Each row is a point on a landscape with many valleys, with its height.
From any point a ball takes the steepest step (drop divided by distance) to one of its 2 nearest points. It stops when none of these is lower. Distance is the straight distance between rows; heights are no part of it.
Q_283: [ 85  90  92 112  90 109 142 116 143 105 114  86  80 101  91 112  60 106
 107 111 143 109 130  92  78 100 111 104]  height 38.6
Q_988: [101 103  77 105  64 103 131 116 109  33 106  86  92 113 130  82 112 153
 124 132  68 138 120  84  82  81  95 112]  height 7.5
Q_362: [ 91 123  91  89 103  86  53  86 100 130  72 101  66  79 102  92 106  66
  95  69  97 126  85 120  99 141  87  86]  height 35.9
Q_348: [128  83 107 100 109  89  93  89  88 142  93 105 129 129  92 100  97 106
 101  77  94 137  78  92 101  77 111  98]  height 12.1
Q_703: [ 77  99  63  97 109  98 100  94  76 150  75 109  79  94  95  83  91  83
 115 117  87  67 108 109  85 108  77  86]  height 30.7
Q_909: [ 86  82 100  94  67 106 127  85  97  45  78  92 103  90 160  46 111 111
 107 118 117  81 115 122  82  96 136 109]  height 56.6
Q_329: [122  83  68 101 123 112 105  91  82 158  95  95 101 122  82 125 101  96
  89  75  92 138  81  99 127  86  90  66]  height 20.4
Q_5: [ 92 113 141  68  80  99  83 106  87  19 117 111  95  99 113 103 106 131
 107 113  88  72 117  74 101  60 125 135]  height 55.8
Q_895: [151 104  99 144 132 112 107  94 123 107  92  95 131  94  87 110 125  99
 102 113  94  89 100 102 148  94  99 106]  height 50.9
Q_427: [ 77 105  80  87 117 110  80  99  64 126  78 112 103  64  81  71  78  73
  81  98  90  67  99 122 113 121  62  85]  height 36.5
Q_538: [ 88 118 122  74  58  85  73  84 113  70  89  93  81 138 100 116  84 126
 103 104 126 100 114  87  74  97  93 113]  height 16.7
Q_524: [127  94  91 122 136  97  74  68 111 107  73  92 121 102  82 115 121  83
  91  96 101  65  99 109 190  99 105  96]  height 45.6
Q_431: [ 74 101  86  70  85  89 105  99  80  87 112 112  88 160 124 121 125 129
 120 138  79  88  76  82  73  95  80  99]  height 18.6
Q_4: [ 58 118 108  59  88  88  72 100  83  50  87  93  77 156 128 108 105 143
 128 141  88  92  87  77  90  83 100 122]  height 7.0
Q_726: [ 70  96  69  79  86  95 108  87  76  94 101 130  80 137 101  85  98 136
 112 110  94  75  86  81  80  96  92 102]  height 12.2
Q_49: [116  82  90  99 120  92  93  92  88  98 103 123 118  52  79 116  98 107
  70  84  86 104  99  94 121 111  73  97]  height 46.9
Q_861: [ 93  88  63 105 105 121  61  81  91 135  77  81  66 107  83  95 101  61
  95  72 110  97 114 121 152 109 124  63]  height 30.2
Q_904: [109 119 154 106  97 102 116 123 108  88 103  95 136 144 101  86 132 130
 105 102  71 126  85 100  55  92 122 106]  height 28.4
Q_306: [ 87  97 122 116 112  81  69  74  88 153 104 121  87 117  93 103 104  85
 115  65  84  81  52 110  93 123 114 105]  height 76.6
Q_428: [ 89  98  90 121 122 108  90  91  96 159 105 108  78 104  84 117  96  65
 101  88  78  94  52 106 101 132  82  90]  height 78.1
Q_78: [105  72  83  98 102  91  93  94 108 109  94  93 101  76  92  88  87  65
  89 114 127 114 140 110 117  88 103  85]  height 40.0
Q_563: [ 79 125 109  87  74  78  67  73 100  89  87 111  74 125  86  93  98 121
  91  87 114 115  95 102  68 142  85  98]  height 24.8
Q_417: [ 99 128 114 121  98 120 121 102 119  84 109 113  99 124 136 100 116 135
 116  98 104  85  89  71  79  93 105 116]  height 57.9
Q_594: [ 90  97  98 110  66 110 125  93 120  58  94  95  97 111 131  90 110 125
 111 102 119  85 125  97  62  99 115 100]  height 60.5
Q_67: [ 88  77  77  92  93 126  83  80  71 110  87  81  96  82  98  82 100  44
  75  92 125  57 126 128 165 100 120  71]  height 35.0
Q_488: [146  90 141 121  81  90  98 124 105 100  97  81 122  92  86  85 138  92
 123 108  88 126 144 140 109  75 142  93]  height 35.4
Q_519: [ 88  93 106 110 115  89 116 105  98 100  92 105 107 117 148 100 133 122
 133 110  82  73  81  95  73  97 109 101]  height 60.6
Q_816: [ 71  97 118  76  87  85  99 115 115  52  95  94  81 141 138  86 113 141
 141 118  95 103  96  83  80  76 128 116]  height 17.1
Q_121: [142  95 126 118 121 104 116 119 115  93 114 110 147 106 100  92 152 104
 100 104  66 130  88  96  84  90 118  95]  height 34.3
Q_548: [131  90  95 117  74 116 139 102 102  46 111 102 126  47  94  79  93 121
 104 123  75 108 149 107  98  81 106 122]  height 28.7
Q_379: [114  83 107 134  96 115 121 118 146 124 117  83 102 103  78 101  75  73
 109  99 123 144 124 112  77  80 114 103]  height 34.8
Q_449: [115  73  90  91  95  91 115  92  96  82  87  95 123  75 123  67 104  85
 102 130 113 109 128 114 122  64 117 102]  height 45.2
Q_457: [ 57 101  91  77  82 110 101 110 100  75  89  95  88  97 128  95  52 106
 108 110 130  73 134  95  71  90  83 111]  height 64.8
Q_645: [ 84  87 118  70  88  78  97  89  68 111  85 107 106  83 121  83  82  89
 100  80 122  34 100 126  95  81 103 111]  height 69.7
Q_559: [ 99  94  89 118 112 113  98 110 127 153  98  78  94 121  89 102  74  66
  93  82 130 147  99 112  94 120  98  93]  height 30.4
Q_203: [101 116 123  78 104  80  84  90  94  59 118 135 110  98 106 107 109 124
 110 122  88  66  94  68 104  96  94 122]  height 51.3
Q_295: [ 86 115  81  96  97  84  78  89  93 112 102 118  71 105  82 112 110  98
  84  87  98 129  72 100  74 154  65  86]  height 30.9
Q_971: [101  85 102 103  91  90 128 102  96  48  83  79 116  82 143  49 122 101
 114 127  94  93 100 130 119  61 146 117]  height 51.4
Q_373: [ 69  99  99 121 121  98  98 101 121 150 121 108  59  80  82 110  74  58
 101  86 123  83  73 107 108 128 103 109]  height 79.5
Q_657: [128  93 124 100 110 101  76 102 100 129  85  85 129 113  83 104 121  80
  85  55  72 162  91 109  97 104 111  80]  height 19.8
Q_808: [ 69 100  88  61  61 117  99 113  92  36 101 101 104 117 126  93  70 130
  94 122  95  99 142  77  83  84  80 112]  height 62.6
Q_429: [ 94 115  80  86 121  98  58  84  70 141  72 104  77  49  95 103  97  70
  88  69  82 101  88 117 142 133  72  83]  height 39.4
Q_83: [104  69 105 106  97  81  98  78  81 134  84  85 103  84 113  97  96  79
 112  84 124  48  99 135 142  63 124 101]  height 72.6
Q_933: [ 63  97  78  86  90  83  83  75  74 127  93 128  71 118  69  68  80 104
 108 107  89  61  88 103  79 113  82 100]  height 23.2
Q_272: [ 75 109 120  63  55 124  78 126  94  16 100  77  89 110 143  86  71 130
  98 119 103  80 120  88  99  56 108 133]  height 59.8
Q_254: [131 112 147 125  80  84  83 120 123 111 106  91 114  99  84  74 123  78
 101  89 118 130 112 132  86 102 122  92]  height 28.3
Q_817: [113  87  71 112 101  99 148 108  99  84 124 111 119 117 126 119 125 116
 107 125  77 126  91  96  78  85  85  83]  height 26.8
Q_541: [124  93  76 118  79 119 155 118 100  62 129  93 102  78 112  90 120 133
 113 135  60 135 125  95  81  80  98  95]  height 17.9
Q_246: [ 97 114 106  88 107  82  97  94  77 102 129 113  84 147  94 141 128 116
  86  87  81 116  58  95  62 133  69  85]  height 36.4
Q_438: [ 73 124  68  85 104 110 132 110  94 105 122 111  80  84  78 115  75 127
  75 127 117  82  99  70  85 125  69  95]  height 42.2
Q_228: [111 120 159 100  95  86  75 114 124 101 105  95 122 133  90  80 122  91
 100  85 105 128  84 108  61 118 112 106]  height 21.7
Q_375: [103  97  79  98  90 125 139 106  90  58 107 107 118  51  87  81  71 129
  75 112  94  99 134  89  89  91  86 100]  height 35.8
Q_865: [129 107 124 133 111 107 118 100 124  96 104 110 127  87 117 105 112  98
 107  86 114  79  89  89  96  93 106 108]  height 55.1
Q_737: [ 93 126  80  80 101 109 100 107  78  78 121 131  93  92  88 117  79 123
  84 123  98  54  98  60 110  99  63 120]  height 46.5
Q_893: [ 99 110 102 101 112  90 120 111 117  85 114 109  93  39  74  97  65  79
  72  99 151  83 110 103 123  96  97 113]  height 83.2
Q_814: [123  87  48 108 119 122 159 115 107 117 129  99 107  95  93 127 112  93
  92 143  86 116  93  90  97 107  88  74]  height 33.5
Q_439: [107  86  85 105 110 109  65  73  69  98  77  78 110 111  89  95 128  71
 100  91 107  56 123 102 184  96 128  83]  height 40.3
Q_574: [102  92 126  83 120  83  99  93  78  97 115 120 106 109 106 132 121 132
  88  84  69 104  75  77  80 105 108  92]  height 41.2
Q_293: [117 107 111 110 124 120  77 114 113 144  97  66 121 123  98 107  90  46
  93  55  86 168  84 112 106 124  80 111]  height 25.5
Q_713: [ 80  96 104  94  93  88 106 102  89 116  96 105  94  83 129 116  71  97
 118 102 116  61 110  92  75  84  98 118]  height 66.9
Q_748: [116 148 133  93  70 109  77 111 127  75 119  92  87 165  94 119 100 129
 114 114 107 123 101  66  79  89  88 123]  height 7.3
Q_598: [132  90 123 101 131  79  91  92  89  95 108 116 134  76  82 141 126 104
  90  75  55 124  81  94 115 109  93 100]  height 45.5
Q_505: [113  98  67 117 122 130  77  86  83 143  90  72  92 105  86 112 117  82
  95  69  92 108  79  99 160 109 106  68]  height 26.0
Q_92: [100 102  76 103 127 102 136 131 115 123 129 101  94  85  77 135  92 106
  79 115 109 117  94  75  92 121  84  79]  height 38.1
Q_474: [ 81  90  65 108 114 105 142 110 137 131  94  97  74  80  85  89  66 106
  90 115 142  92 103  96  99 121 127  90]  height 42.4
Q_631: [ 93 106 105 119 137 110  81 104 125 136  99  93  73  58  98 136  76  48
 102  62 112 107  65 118 138 135 102 101]  height 80.7
Q_660: [ 96 141 148 112  82 109  86 101 130  86 118  97 112 170  81  91 101 108
  96  93  98 129  80  87  61 120  85 131]  height 14.7
Q_551: [120  81  85  97 115 105 111  96  82  85  87 111 142  35  84  98  75 103
  77 104  98  91 138 105 124  85  94 103]  height 41.8
Q_812: [106 107 102 107 128  94 101 124 115 123  99  92  90  32  67 127  58  74
  78  84 120 107  97 105 133 117  86  97]  height 81.8
Q_8: [119 107 103 106  87  93  93 118 114 113  99 105 113  83  80  91 113 101
  99 109 106 133 133 106  88  97  80  92]  height 34.7
Q_209: [102  78 133 104 107  79  82  77  94 147  90  89  99 108 107 107 107  59
 109  65 115  63  67 131 109  91 135  99]  height 74.8

For each start below, name the point where the ball stops.
Q_598: Q_748
Q_429: Q_748
Q_428: Q_988
Q_474: Q_348
Q_865: Q_348
Q_808: Q_988
Q_49: Q_988

Call two points neighbours if one is among the 2 nearest of the other. Go from one point of each pair to the other, from neighbour to neighbour, staying as low as possible. Name the highest point that can't be avoided.
Q_748 / Q_4: Q_429
Q_988 / Q_348: Q_474
Q_4 / Q_726: Q_431
